Each row is a point on a tangle of strands that fork, close into loops and nearly touch. The rows are in no order.
(in the rows, 128 means zero)
Points whose rows are less than 188 apart are linked; no others are. Some points are linked to none.
Z676: [112 141 136 154 136 128 139  59 137 121 164 111 175 154 142 146 131  71
 169 163 133  97 134 137 113  84 150 122 108 146 123 150 167 161 114 132
 134 118 154 182 121 134 102 105  74 110 120 150 111  97 136 159 123 111
 118  91 127 122]
Z734: [150 105 140  80 160 161 129 161 119 148 129 176 128 108 124 122 124 129
 127  88 135 192 162 172  98 138 134 152 135 171 129 119 107 119 145 107
 158 167  92 130 130 163 174 109 205 110 146  84 135 141 157 132 110  73
 146 120 165 141]
Z431: [ 85  94 150 115 121 145 101 117 151 156 104 134 139 123  97 122 101 128
 177 131 150 160 134 160 102 157 186 100 134 110 124 131 124 109 147  82
 107 146 139 130 126 137 137 107 155 131 149 108 117 115 126 128 107  86
 119 109 135 175]
Z726: [161 125 126 138 173 133 119  74 117 136 165 136 119 127 179 166 128 161
 148 130  81 101 108 131 144 101 110 147  86 186 135 134  66 114  96 105
 145 133 127  90  81 155 118 191 181 113 108 213 123 128 148 163 110 120
  87 120 136 107]
Z375: [181 105 119 114 140 127 143 124 114 164 141 165 144 143 131 182 130 145
 113 112 140 166 120 168  86 102 116 190  96 135 116 105 148 143 176  86
 143 159 122 123 104 142 170 115 140 160 117  91 114 166 119 165 109  97
 104  90 148 126]
Z46: [140 116 107 130 110 107 157 136 153 131 130 152 143 134 148 152 157 186
  99 103 111 107 178 108 123  98 119 172 137 139 158 123 128 112 153 123
 146 101 133 120  95 154 130 183 126 187 112 116 122 147 108 104  88 126
 106 148 153 103]
Z434: [103  81 147 143 126 139 101  99 125 164 113 125 121 123 122 142 118 136
 183 138 100 105 107 175 133 122 168 109  89 143 121 130  93  83  92 100
 122 141 141  86  65 109  80 166 182 132 130 241 129 148 142 208  89 123
  81  93  86 129]
Z423: [100  88 178 134 111 177 109 146 132 148 125 129 129 124  95  48 114 112
 138 101 131 128 152 203 108 123 192 111 192 102 145 102 128 103  59 113
 140 147 127 175 138 138  99 100 150  89 218 111 152 106 145 147 122  90
 174 139  94 200]
Z641: [215 163  96 149 124 105 169 130 116 139 145 128 151 100 198 176 168 145
  60 100  74 110  85 111 127 115  84 150  93 124 143 145 123 181 151 136
 127 142 106 121  81 142 169 133 140 133 108 135 122 133 115 107 144 107
 129 135 170  81]
Z361: [106 147 121 133 144 143 104 121 134 121 183 125 116 100 142 115 158 179
  94 120 136  86 145 112 142 158 111 106 169 141 133 129  85 114  93 136
 153 110  95 126 108 167 100 196 154  96 171 147 125 120 118 122 133 159
 102 157 141 123]
Z517: [116  99 105 120 111 130 139  70 158 113 155 150 151 182  97 182 118 148
 147 119 109 118 193 107 134  96 148 149 133 191 139 144 101 107 124  98
 139  68 145 124  97 146  70 186 104 135  89 142 119 139 118 160 122 154
  89 134 117 145]
Z532: [134 118  93 120 115  98 160 140 173  92  91 117 119 113 137 100 148 181
  66 127 111 121 140  65 160 116  76 169 148 116 119 122 139 146 184 128
 141  80 129  87 133 122 181 132  87 210  93  43 139 134  80  66 110 135
 123 151 127 110]
Z856: [151 106 166  90 143 157 123 207  83 163  85 166 113  92 118 119 119 119
 135  82  79 223 117 180 126 172 142 131 123 160 145 104 105  97 137 124
 141 200 113  87 114 122 172  92 210 115 149 113 145 148 195 159 125  61
 151 114 128 134]
Z508: [134  96 150 120 114 119 132 168 126 169 128 121 120 124  65 206 136 112
 140 144 134 146 104 180 120 108 146 118 117 103 149  77 167 123 119 146
 155 219 152 118 125 130 106 112 117 131 149 142 131 169 171 158 166 136
 134 122 137 128]
Z199: [171 177  96 150 117 126 126 142 107 118 118 124 144 145 157  51 130 158
  56 107 131  99  51 108 115 197  76 108 173  52  97 124 137 132 151 161
 106 107  74 187 154 132 153 143  91  95 170  77 152 111 115 115 146 148
 133 173 109 168]
Z290: [119 122 125 127 160 155 134  61  89 132 218 147 151 165 109 136 106 104
 158 141 126  87 134 132 109 120  96 111 137 174  93 151 105 157  72  99
 156 123 114 191 122 140  96 117 122  46 147 143 118  91 128 149 137  94
 149  93 147 166]
Z575: [112 129 161 145  78 155 122 182 106 150 104  99 116  97  77  79 118  98
 126 108 126 138 120 183 122 140 146 103 190  72 142  93 144 114  80 165
 130 180 126 162 139 110 110 107 120  83 190 133 153 130 152 148 153 135
 175 136  89 167]
Z519: [145 135  98 133 101 124 146 151 142 144 142 125 143  90 132 176 168 152
  85  84  73 103 134  89 147 149  92 106 139 141 132 144  56 168 144 124
  99 135  95  81  50 154 124 193 150 115  97 165 136 151 114 128 101 151
  95 118 175  72]
Z599: [ 92 138 104 128 120 126 108 131 150 141 148  96 113  98 133 179 148 172
 117 151 131  95 137  73 145 167  99 115 142 117 137 116  78 126 107 119
 108 113 101  82 108 160 110 200 112 117 141 159 129 117 117  94 148 205
  69 143 147 102]
Z565: [134 131 127 131 116 153 144 115 170 105 164 157 176 140 104  87 134 172
  43  76 165 131 138 139 102 125 123 101 208 104 117 136 131 145 165 101
 156  81  94 196 121 164 130 143 118 130 153  57 137 143 107 148  99 100
 136 146 150 178]
Z83: [ 63 155 140 133 114 160 110 113 159 109 167 104 136 106  48 144 110  94
 128 121 176 153 128 122 132 154 136  55 195  84 119 166 106 155 104 139
 108 113 116 159 127 132  68 134 115  60 122 150 134 145 121 160 139 156
 137 100 125 152]
Z934: [100 193 131 130 147 135 118 143 133  56 139 110  88  77 130  90 149 114
 111 135 141 138 103 110 187 163 107  94 101 128 113 148 123 139 133 184
  98 136 108 114 155 119 124 128 133  96 107 110 120 110 112  93 154 163
 127 146 130  95]
Z62: [191 152 109 111 110  91 153 161  96 179  63 113 116 140 169 159 111 139
 131 159 111 149  77 114 114 135  96 152  99  96 122 101 156 143 175 131
  86 161 133  76 150 108 176  91 102 173 104  98 130 117 125  90 147 107
 104 122 149 110]
Z500: [173 152 124 124 109 110 171 180  97 150  93 141 132 138 175 108 143 107
 125 127 133 138 136 134 103 125 100 157  82 123 108 107 170 160 156 130
 100 154 121 116 155 111 180  89 129 133 115  64 115 100 124  85 129  96
 132 120 150  97]
Z198: [167 130 140  94 187 151 121 149 127  99 137 158  93  97 126 139 115 154
  86  92 116 210 107 152 140 122 143 159 135 143 148 140 112 112 172 130
 163 133 118 106 140 151 180 125 184 153 104 101 137 166 146 142 125 113
 152 147 137 136]
Z279: [ 81 107 156 118 148 135 110 137 160 120 101 128 107 105 163 132 142 165
 167 145  97 131 161 104 169 125 158 140 105 191 173 131  86  94 118 108
 111 118 139  35 107 151 116 174 178 168 111 180 122 116 143 113  88 139
  81 141 132  83]
Z270: [ 84  57 119 105 116 134 133  98 169 108 103 163 123 174 115 149 109 166
 167 144 100 146 202  94 158 111 183 158 117 203 172 155  95  90 141  78
 132  55 146  85 111 139 101 163 139 192  84 154 135 141 112 130  82 145
 122 138 110 144]
Z874: [ 93 105 142 109 168 119 107 100 176 135 136 135 126 112 133 206 123 136
 180 147 116 149 144 106 144 116 157 123  69 180 148 129  91 114 142  88
 113 140 144  74 104 162 130 158 157 147 102 165 103 119 148 113 109 116
  72 119 170 101]
Z171: [195 173  79 113  97 105 153 179 120 117 137 125 125  98 101 153 164 157
  34  87 141 143  97 123 151 155  57 131 148  81 119 104 123 152 152 175
 141 164  80 143 114 137 150 127 134 107 129  89 159 173 114 128 145 167
 147 154 141 123]
Z566: [137 128 115 157 105 117 151 148 118 113 125 118 133  91 151  84 162 135
  98 138 114  75 129 121 161 137  78 141 128 104 115 118 163 142 111 142
 132 131 125 105 116  94 139 120 123 148 120 110 142 119  94  85  94 144
 147 132 105  77]
Z625: [ 99 106 141 141  99 142 116 165 139 146  83  99 129  64 110 142 152 146
 111 117  64 128  96 133 160 177 133  93 171 102 144 109  96 109 122 124
 110 163 126  50  66 127 122 149 146 150 136 153 156 146 135 157 106 133
 118 120 112 102]
Z485: [ 89 162 152 123  93 127 123 178 123 123  87 103  97 125  86  76  93  99
 144 125 167 156 151 133 118 150 148  98 172  88 141 104 147 106 133 173
  91 141 132 168 181 105 126 110 114  91 162 106 137 108 151  91 168 137
 157 167 117 167]
Z727: [164 131 122 136 157 165 138 139 143 132 177 185 179 138 120 112 145 184
  31  53 161 142  94 192  74 123 115 124 159 117 110 104 138 159 164  86
 169 124  76 169  98 206 141 163 140 108 149  54 117 162 136 188  99  69
 127 129 165 177]
Z658: [ 74 117 136 145 116 125 109 120 140 103  97 118 125 125 144  67 113 110
 173 144 120 121 175 113 141 134 181  89 127 148 145 174 120 104 107 128
 102  76 141 115 138  98 101 141 163 132 123 183 123  87 124 113 100 132
 137 133 103 116]
Z802: [109 136 115  99 171 122 128  44 161 127 196 146 159 179 165 159 140 146
 145 149 157  79 191  74 107 109 126 144 124 216 131 125 109 121 103  93
 179  57 140 197 131 209 106 141 102 116 153 105 104  78 120 103 145  95
 100 140 187 156]
Z200: [137  74 169 126 155 138 108 152 125 181 148 141 131 130 117 193 138 133
 152 113  93 137 123 183 107  78 152 105 133 167 166 108 102 115  72 107
 183 179 153  92  71 150  94 161 197 106 153 201 130 155 192 187 120  61
 143 112 143 134]
Z327: [111  71 146  95 125 147 132 113 135 137  96 153 131 162  98  89  94 100
 169 137 154 175 170 178  92 109 185 159 123 155 113 119 152 124 159 101
 121 149 128 151 160 127 155  65 135 139 135  72 129 127 122 157 106  95
 133 102 117 181]
Z932: [173 188 131 151 146 126 127 146  92 119 139 138 134 147 164 104 146 154
  74 113 133 108  49 150 112 187 104 107 121  69 127 107 142 112 118 158
 103 163 101 171 147 142 118 158 123  92 171  95 136 118 142 118 172 129
 148 168 133 153]
Z107: [124 165 166 114 176 109 102 134  93 128  85 121 108 149 169  97  90  60
 206 168 173 143  86 155 110 114 151 127  38 146  96 110 198 145 142 134
  92 137 162 112 208 102 170  40 118 115  97 116  90  80 159  97 147  89
 151 103 127 105]
Z363: [123 135  87 138 116  95 133 143 168  75  81  90 104 136 117 113 137 156
  77 155 115 118  98  42 168 114  82 146 158  74 132 131 160 124 156 168
 109  99 136 113 157  89 162 129  69 172 101  66 150 141  97  54 149 162
 166 174  80 139]
Z132: [ 73 149 164 154 144 138 117 120 181  70 127 117 121 100  97 138 127 106
 118 136 141 155 106 128 159 125 172  77  99  93 135 152 164 110 154 128
  96 123 161 116 140 107 109 114 122 160  95 121 109 131 122 112 132 123
 142 131 116 116]
Z559: [ 46 138 175 130 175 157  86 128 188  75 128 125 104  90  97 146 127 124
 142 132 115 161 117 118 163 129 201  68 112 146 158 156 116  94 128 127
  91 116 149  81 131 131  96 158 151 140 110 173 110 119 154 142 141 157
 110 142 111 120]
Z45: [111  81 113 152  71 114 139 181 115 114  80 106 106 126  54 131  98  99
 155 116 108 137 126  98 164 137 121 111 129  80 115 146 143 116 125 149
 117 126 152  94 117  50 116 124 122 162  97 176 142 160 112 114 118 159
 168 125  70 124]
Z665: [114 104 170 126 150 168 109 122 116 156 158 147 139 161 129  41 112 105
 168 133 190 103 162 197  82 117 169 158 145 132 129 105 138 100  51 106
 151 140 124 209 168 158 120  95 135  74 226  96 135  94 148 135 128 113
 152 134 102 179]
Z282: [129 198  94 134 110 108 136 153 136  84  86  87 116 139 140  67 133 142
  67 152 157 117  80  73 144 172  71 116 164  45 115 112 168 127 150 184
  96 102  99 163 176 109 163 115  71 115 143  58 152 112 113  62 157 157
 161 182 100 157]
Z365: [ 85 139 116  85 167 102 101  52 137  98 111 139 112 186 158 100 100 117
 180 174 199 125 186 109 127 119 159 168  82 218 106 111 139 102 151 109
 134  53 176 126 197 129 136  92 103 141 100  87  97  96  96 101 141 133
 116 133 132 134]
Z109: [135 102 138 122 135 110 125 104 129 168  96 111 107 153 157 191 106 129
 194 169 106 123 119 114 126 101 168 138  77 155 158 122 122  95 133 107
 122 130 171  76 125 119 143 124 129 187 102 190 124 119 151 121 132 110
  80 135 131 122]
Z890: [ 41 106 120 120  94 124 118 119 181  95 100  98 122 122 107  93 126 112
 133 154 135 116 211  47 135 136 150 113 210 138 154 159 121 141 131 142
 131  43 136 142 160 112 127 114  92 151 125 113 142 102 107  76 122 155
 169 139 113 133]
Z821: [177 126 128 114 114 111 159 187  81 129  87 135 101 127 144  96 110  86
 143 120 128 156 152 132 132 108 108 149 107 137 115 143 158 141 143 161
 134 129 142 109 168  72 172  81 153 138  92 118 131 126 124  91 128 121
 172 134 113  87]
Z690: [148 117 140 128 121 166 124 156 133 165 133 132 145 116 113 119 143 153
  53  96 106 131  78 195  93 125 131 109 209 105 139  86 134 130 118 140
 154 178 107 139 114 160 116 139 121  96 163  99 156 155 165 195 143 111
 149 144 121 167]
Z864: [ 63 113 132 104 111 146 121 168 134  77  62 101  89 104 101  82  98 110
 119 117  72 173 136  72 164 185 143  78 196 129 144 147  95 104 147 153
  91 111 121  92 163 101 156 117 136 131 111 123 158 114 148  93 151 139
 179 157 103 155]
Z457: [127  86 153 136 132 139 143 117 122 158 175 119 142 142  86 208 134 104
 143 146 106 112 124 158 108  76 135 114 132 151 146 100 143 139  75 121
 179 182 161 131 102 143  97 132 120 107 145 163 126 140 174 162 159  93
 153 114 146 145]
Z252: [112  74 110 115  75 114 125 121 118 166  95 111 118 161 100  98  80 126
 186 149 132 125 192 111 109 137 150 149 174 120 133 137 109 114 125 114
 124  92 134 139 138  98 124 115 111 147 148 137 141 115 101 111 113 144
 124 127 103 168]
Z421: [165 106  93 105 121 104 166 160 164 101 113 138 137 110 120 149 157 163
  63  90  95 158 156  93 144 100 103 177 162 131 152 126 129 152 195 133
 170 110 127 113 108 149 183 134 110 207  97  58 145 187 110 109 102 118
 136 144 149 106]
Z607: [114 144 146 103 170 125  94 103 110 136 103 127 105 131 114 119  79  97
 203 169 177 163 101 155 121 126 161 124  74 153 102 129 152 108 145 144
 100 151 142 122 182 108 127  88 128 116 102 136 105 112 148 135 153 133
  95 109 122 143]
Z156: [167  71 138 130 104 115 151 139 100 181 113 141 147 147 119 189 118  99
 163 121 108 169 125 167  89 100 134 163  73 113 120 121 147 143 160  87
 142 178 158 113  81  88 161  77 145 174 107 143 115 173 130 157 103  72
 133  73 132 115]
Z600: [140 145 143 149 131 144 123 129  74 150 170 144 145 173 149  42 128  98
 147 127 179  63 139 172  87 135 120 161 132  97  99 102 142 132  59 139
 131 139 109 229 173 132 115 114  86  62 217 103 130  89 135 124 129 143
 143 131 113 147]
Z810: [148 184 148 105 163 105 149 154 105 117 104 136 104 146 181 110 134  77
 133 155 174 143 126 130 108 105  95 161  44 135 100  99 199 172 152 122
 112 135 156 114 203 107 194  47 122 132  95  49 101  90 117  73 154  84
 165 100 140  80]
Z84: [109  64 125 124  48 134 165 178 108 150  64 108 147 112  85  99 111  89
 144 101  37 153 146 117 129 169 130 106 187  99 139 132 109 154 132 133
 113 156 127 110 100  94 147  94 104 143 135 118 160 127 142 115 113  97
 172 109 117 140]
Z941: [ 53 100 138 136 135 140 103 147 193  93 121  86  98 106  89 179 139 130
 133 164 108 135 144  88 167 119 166 119 135 145 160 143 105 121 104 138
 115 111 143  55 118 132  97 169 101 150 104 195 132 139 148 139 150 221
  89 150  90  88]
Z407: [133 179 167 118 187 162 116 147 145  86 147 157 102  90  99 136 131 139
  72 104 141 204  59 185 151 128 142 112 109 107 146 121 144 108 159 152
 123 175 113 128 154 141 132 126 158 114 108  93 126 168 165 156 158 126
 142 151 137 147]
Z704: [159  98 114 110 171 145 132  57 100 167 182 145 151 173 145 167 108 144
 145 150 134  99 119 124  72 117 108 156 124 171 104 126 121 140 107  73
 162 131 120 169 132 171 140 116 113 104 154 108 119  99 125 144 141  89
 116 108 156 178]
Z64: [201 114 106 141 100 100 150 190  81 140  79 134 114 126 136 121 117 113
 138 116 108 150 121 130 162 106  78 161  93 127 103 149 131 133 136 156
 140 142 140  69 121  50 151 121 159 164  64 162 135 176 112 112 104 137
 143 129  97  65]
Z698: [ 94 107 110 158  79 139 142 164 152  49 105 126 123  93  72 111 130  96
 104  86 111 141 152  77 171 136 111  94 139  88 115 172 136 125 130 140
 102 101 137 135 113  59 116 131 131 144  77 129 132 146  93  97 100 141
 204 125  87 119]
Z883: [148 152 121 147 175 125 110  79 119 107 168 123 123  96 178 123 141 124
 151 150 143 104  98 142 160 116 110 134  56 150 100 144 122 127  94 136
 142 126 128 119 113 120 120 143 161 108 103 176 116 119 125 145 122 147
  91 115 121  84]
Z751: [112 112 129 134 121 149 139 149 142  54 130 150 116  92 118 107 134 130
  85  68  57 140 156  85 168 124 133 103 154 152 137 190  83 126 127 135
 122 104 115 115  95 101 117 157 182 130  91 154 140 144 106 121 103 130
 184 142 110 117]
Z692: [124 115 115 134 134 151 110  68 116 110 208 166 142 168 104  94 127 167
  92 133 146  75 147 141 137 112 118 147 190 149 112 136 123 101  83 115
 180  71 112 192 138 117  76 146  91 103 162 123 131 127 114 157 117 166
 129 160  90 169]
Z102: [168 159 119 123 123  97 126 172 109 144  96 115 108  99 156 171 159 175
 111 164 134 110  61 143 155 140 108 146  94  98 155  67 164 108 120 161
 108 205 118  69 129 137 120 133 114 157 138 141 135 140 151 109 152 170
 102 158 132  88]
Z763: [ 85 164 116 123 176 145  94  82 167  90 225 120 109 105 164 123 166 157
 120 155 166  74 155  74 158 145 109 122 142 181 122 135  77 135  82 135
 163  72 101 145 131 190  95 171 110  87 165 137 113  99 107 103 146 188
  70 157 151 117]
Z425: [149  94 111 155  75 110 139 164  85 155  97 110 112 117 101 124 122 118
 153 129  97  99 120 142 150 122  99 131 115 114 112 121 122 118  96 155
 126 161 134  87 105  70 109 149 145 129 112 211 141 159 130 146 120 169
 136 119  94  96]
Z974: [108 176 138 143 140 127  92 100 105 142 134 102 121 149 129  92  95  87
 200 168 203 113 117 145 111 145 149 106 112  92 105 139 160 111 104 161
 108 121 130 171 171 120  98 112 105  91 152 149 114 103 132 129 150 156
 107 108 113 150]
Z251: [139 158 132 147 122 139 145  93  66 143 190 143 153 179 105 102 109  89
 138 125 155  89 113 147  85 130  93 129 140  97  94 128 137 176  91 121
 128 146 106 233 154 122 107  99  79  43 170 103 128 100 121 148 144 113
 166  82 132 179]
Z659: [148 137 104 118 149 128 134  52 126 106 160 176 162 193 145 153 112 136
 147 120 114 140 140 135 116  83 153 162  89 207 114 150 127 122 155 108
 129  95 130 142 120 147  94 158 108 114  85 113  90 129 117 164 132 121
  77 125 132 152]
Z249: [188 119 144 142 135 131 132 135 109 191 147 145 165 131 173 182 143 120
 114  83  93 132 115 176  76 101 134 120 125 133 156 132 120 145 114 107
 152 167 128 131  76 143 136 136 192 103 142 174 120 140 175 166 127  62
 142 115 165 115]
Z969: [137 186 105 105 156  98 151  49 127 108 168 132 149 196 184 126 133 115
 133 139 145  72 191  50  94 104 126 152 126 196 118 143 117 160 145 130
 145  38 145 219 167 167 133 114  67 114 134  96 106  70  99  99 162 107
 128 139 184 143]
Z130: [160 169 112 140 159 122 121  50 126 105 183 159 171 209 147 140 133 142
 113 131 157 111 101 137 106 113 133 150  96 149  99 121 143 122 148 122
 132 108 126 187 137 162  75 165  52 108 132  76  95 138 113 170 167 148
  65 134 142 160]
Z707: [173 134 142 155 131 156 140 128 109 169 142 135 159 128 152 149 139 111
  87 105 114 133  74 193  70 117 136 126 147  89 137 130 163 151 123 124
 132 172 120 159 106 138 141  98 132 113 148 122 135 143 152 179 142  90
 155 111 125 143]
Z772: [189 138 116 147 141 111 147  98 107 159 169 145 151 138 185 215 143 139
 114 103  76 115  95 132 102  91 101 135  73 152 145 136 102 158 135 105
 125 161 120 123  74 147 125 169 150 112 109 182 106 134 150 140 136  89
 107 117 179 111]
Z319: [127 112 125 148 138 140  89  98 119 133 166 142 127 110 121 145 138 160
 126 106 113  94 124 155 145 125 116 111 127 143 122 136  74 112  81 102
 147 122 120  94  69 122  76 203 189 100 127 220 130 151 125 193  99 149
 109 104 104 115]
Z586: [222 168 102 130 121  97 125 179 109 141  83 121 131  94 159 145 170 148
  71 142 137 140  40 162 152 122  95 156 103  71 134 106 176 139 127 175
 122 178 106  86 135 115 152 100 126 142 109 127 152 169 127 144 135 178
 140 146  96  85]
Z551: [ 74 122 142 122 124 130 117 150 175  90 117 114 116  99 134 113 144 122
 128 111  91 125 199  66 156 142 157  86 167 161 164 185  76 119 101 137
 119  68 132 106 115 123 110 166 187 130 118 191 137 105 131 110 112 150
 152 148 119  96]
Z220: [203 187 112 144 175 129 141 102 113 117 199 172 166 180 169 139 163 146
  62 112 182 105  80 141  96 122  96 149  93 115  98 129 148 156 151 130
 144 121  98 199 148 179 122 152  92  99 148  72 109 140 104 157 158 141
 101 133 162 134]
Z143: [203 155 100 129 133  91 147 108 124 145 141 102 137 113 158 196 134 131
  93 141 134 128 107  98 117 103  96 145 120  92 146 143 147 149 140 134
 153 118 151 142 123 131 158 105 120 168 116 127 135 141 111 112 147 137
 135 126 147  97]
Z715: [169 122 113 114 151 151 146 131 141 132 139 172 154 122 124 143 128 177
  62  75 147 183 108 162  84 134 108 150 125 121 109 117 132 154 214  76
 141 125  86 139 100 185 180 135 147 153 123  57 116 160 120 162  93  69
 100 112 166 156]
Z571: [ 80 107 142  92 133 126 102  89 124 117  81 140 115 182 125  54  93 106
 205 169 198 136 182 158 112 109 197 159 102 181 108 113 162 103 146 112
 113  95 154 150 204 124 134  72 114 134 129  84 113 101 112 122 121 123
 131 124 103 168]
Z112: [234 179  93 144 162 106 164 134 131 119 171 155 148 126 204 161 179 166
  35  98 129 110  82 112 103  87  83 186  85 130 132 124 153 179 159 130
 146 120  97 158 124 190 162 135  96 149 130  83 112 140 100 123 146 138
 108 142 160 104]
Z106: [ 90  53 127 102  98 121 124 154 136 146  70 131 103 146  93 122 101 151
 187 147 110 155 191 103 142 149 168 138 159 147 150 135  89  95 151 109
 118 114 137  69 126 108 131 133 135 190 118 144 149 147 123 108 100 142
 114 129 117 138]
Z467: [100 142 135 154 116 142 125  97 150  91 147 142 168 146 119  24 127 128
  90 114 173 106 138 137 121 147 129 105 181  70  97 148 146 136 149 109
 121  75 113 222 147 123 128 100  95 128 161  59 139 111  94 127  90 112
 155 130 117 168]
Z172: [ 53 145 132 151 122 122  89  97 121 101 130 102 120 149 142  47 111 102
 190 168 162  84 159 105 137 154 156 102 139 113 119 153 139 119 101 141
 118  72 131 148 164 107 100 126  95 105 148 145 107  72 115  95 113 157
 127 125  98 136]
Z921: [163 205 111 119 152 113 168  75  99 109 179 130 140 192 152 130 129  78
 102 128 171  96 164  75  92  86  95 153 140 149 120 175 141 175 137 154
 143  59 148 239 182 130 151  74  82  97 125  99 126  98  96 116 161 107
 175 111 154 130]
Z26: [138 100 118 135  79  88 157 140 127 178 107 125 146 147 117 208 132 115
 170 126 104 122 165 104 134 105  92 142  75 134 137 108  99 136 144 100
 104 153 152  70  73 113 126 158 132 166  87 182 127 161 134 122 103 120
  78  92 176  72]
Z498: [103  79 154 133 110 147  94 110 152 173 102 123 148 123 107 122 109 118
 184 124 116 141 118 182 102 135 211  84 135 113 136 156 111 114 100  88
 111 137 143 119  73 131  87 125 176 124 146 189 123 128 133 185  90  90
 106  98 109 163]
Z419: [118 100 158 123 115 156 100 161 130 181  97 116 121  96 108 127 138 162
 101 106  77 131  78 187 111 160 162  88 199  96 154  87 107 102 100 123
 131 188 122  92  82 148 107 143 154 117 183 138 147 137 155 197 128  93
 125 129 110 165]
Z737: [ 99 159 119 101 194 125 104  80 169 110 183 120 119 129 172 155 145 157
 137 149 184 110 137  76 129 136 122 132 103 185 121 108 105 124 134 122
 139 103 115 149 145 225 130 161 105 114 155  91  95  86 121  86 161 134
  63 152 198 134]
Z794: [166 140 120 115 146  89 141 107 110 142  98 113 104 151 186 160 113 133
 161 169 103 125 105  97 137  94 121 155  71 160 137 124 145 129 158 131
  98 136 157  76 156 119 157 116  99 168  86 135 114 103 134  84 160 129
  96 136 149 100]
Z29: [156  87 103 121 122 132 139  92  92 188 156 116 135 124 124 172 106 141
 152 145 112 112 123 118 105 154  91 142 139 137 101 132  89 145 116  90
 147 146 113 120  98 142 144 128 141 123 140 147 140 125 118 143 117 110
 102  92 153 140]
Z667: [ 77 117 107 137 106 123 111 174 180 115 122  86 105  81 102 181 175 152
 108 134 101 113 149  54 184 149  96 123 157 112 154 123  65 140  92 140
 116 116 115  42  99 138 113 186 115 136 120 185 151 155 128 106 135 241
  89 145 111  62]
Z822: [ 93 129 120 169 114 130 112 115 137 111 133 104 130 113 128  77 152 155
 103 158 148  69  97 138 149 166 118 122 153  62 110 109 162 118 114 129
 130 126 119 136 130 112 109 138  81 136 160 105 131 120 102 123 108 171
 120 134  84 133]
Z178: [ 94 126 147 148 114 143 114 122 147 107 143 125 128  90  52 163 109  96
 137 109 141 173 104 146 137 148 147  75 107  79 114 148 132 127 133 112
 101 147 144 133 106  97  89 130 144 117  95 148 116 159 116 161 132 131
 141  95 117 137]
Z42: [137 149 130 137  96  86 136 146 129 162 125  92 135 113 108 219 158 124
 136 163 141 107  99 133 132 121 117 113  99  78 159  74 180 133 112 144
 118 191 146 128 119 130  99 120  93 143 146 156 130 127 154 121 164 151
 120 126 154 102]
Z785: [134  56 141 132  96 103 166 152 126 151 118 147 145 154  92 200 131 106
 180 114  76 162 170 135 135  87 148 149  87 162 160 126 112 127 146 105
 153 159 172  86  82 106 126 138 134 192  93 181 123 188 158 151 103  94
 118 101 148  94]
Z468: [190 204 109 145 138 104 151  83 108 119 168 104 153 143 168 154 131  88
 101 151 164 101  95  94 114 101  83 139 116  86 111 168 165 192 135 149
 136  98 131 200 148 131 146  78  79 116 121 116 128 115  95 125 150 134
 148 103 149 103]
Z337: [147 105 144 154  96 132 130 191  73 165  75 111  98  80  93 107 120 114
 150 125 107 136  68 188 157 160 123 125  91  87 108  87 148 106  96 148
 119 196 135  79 111  66 121 102 160 137 132 179 138 155 148 165 127 136
 145 104  73 112]
Z975: [134  86 168 115 127 162 125 175  85 140  82 147 107  86 102  85  97  89
 169 115 111 193 101 194 130 150 156 132  96 129 110 125 142 111 128 129
 125 183 127 100 135  79 151  67 186 136 121 137 137 147 149 165 123  97
 153  97  92 136]
Z647: [ 46 137 114 120 101 132 101 150 150  75  66  74  96 111 104  65 105  89
 128 144 129 142 149  47 161 162 129  92 221  94 137 148 125 133 146 165
 107  60 128 122 181  84 160  83  93 131 110 114 155 110 115  64 127 153
 199 141  87 152]
Z166: [131 205 139 135 174 130 123 121 132  72 173 129 104  78 187  85 161  92
 139 136 140 109 121 129 182 120 112 104  64 162 102 178 123 161 110 190
 119 113 121 132 138 122 123 121 163  84  96 144  99 104 117 101 133 137
 124 131 142  66]
Z257: [118 107 128 138  85  89 147 165 142 171  95 116 130 126 133 159 152 150
 159 146 131  97 181  99 141 110 110 155 109 120 161  92 140  93 116 128
 128 133 157  82 103 107 125 166 128 190 119 155 131 134 132  75 100 138
 100 136 148  73]
Z580: [ 84 120 137 103  91 131 115 194 128 111  64 123  85 125  73  79  77 132
 133 123 116 179 128 129 137 159 149 105 181 109 137 109 116  80 150 170
  91 151 114 116 176  84 115 142 120 116 137 131 151 146 167 115 164 169
 139 182  85 164]
Z474: [ 97 104 131 149 118 157 105  87 110 118 159 155 137 155  97  63 117 152
 130 127 143  89 113 174 121 148 135 123 150 107  91 125 131 105 105 114
 129 128 107 178 130 105  77 149  94 105 161 114 122 136 109 167 119 159
 127 128  81 182]
Z653: [161 120  90 111  98 102 135 101  88 179 126 103 130 153 114 149  83 110
 164 144 151 138 150 115  90 135 105 148 150  93 103 139 126 149 135 118
 128 117 136 161 137 110 141 101 113 120 130 129 131 114  92 137 129 128
 108  93 135 150]
Z196: [ 96 123 142 152  82 127 132 175 128 141  89 109 146  75 150  80 164 114
 135 119 101 104 152 146 150 147 135 105 141 121 133 116 143 122 106 147
 116 153 125  92  98 114 117 126 150 128 144 141 131 101 133 118  80 118
 120 124 119  73]
Z787: [100 168 127 111 150 134 131 129 145  84 123 111 101  99 141  85 119 127
  98 136 151 151 139  93 150 160 125 106 151 133 123 138 128 128 170 149
 119 100 129 135 179 138 171 101 137 128 116  80 133 103 114  76 140 124
 156 152 158 124]
Z964: [109 136 133 106 162 119 132  88 140 105 140 133 113 143 157 111 122 103
 146 151 150 126 179 111 124 106 148 144 106 192 138 143 144 123 142 133
 141  98 163 148 178 143 149 101 141 136 113 112 114 100 124  93 136 110
 150 141 155 119]

How many points has the smallest loop of links through each point below? Write - if it is on no loop.
Z607: 14
Z726: 13
Z143: -

A tip is a point with one link. Name the tips that can be reached along the links from each point below, in the order of the rows.
Z282: Z932, Z467
Z575: Z83, Z890, Z692, Z586
Z198: Z279, Z407
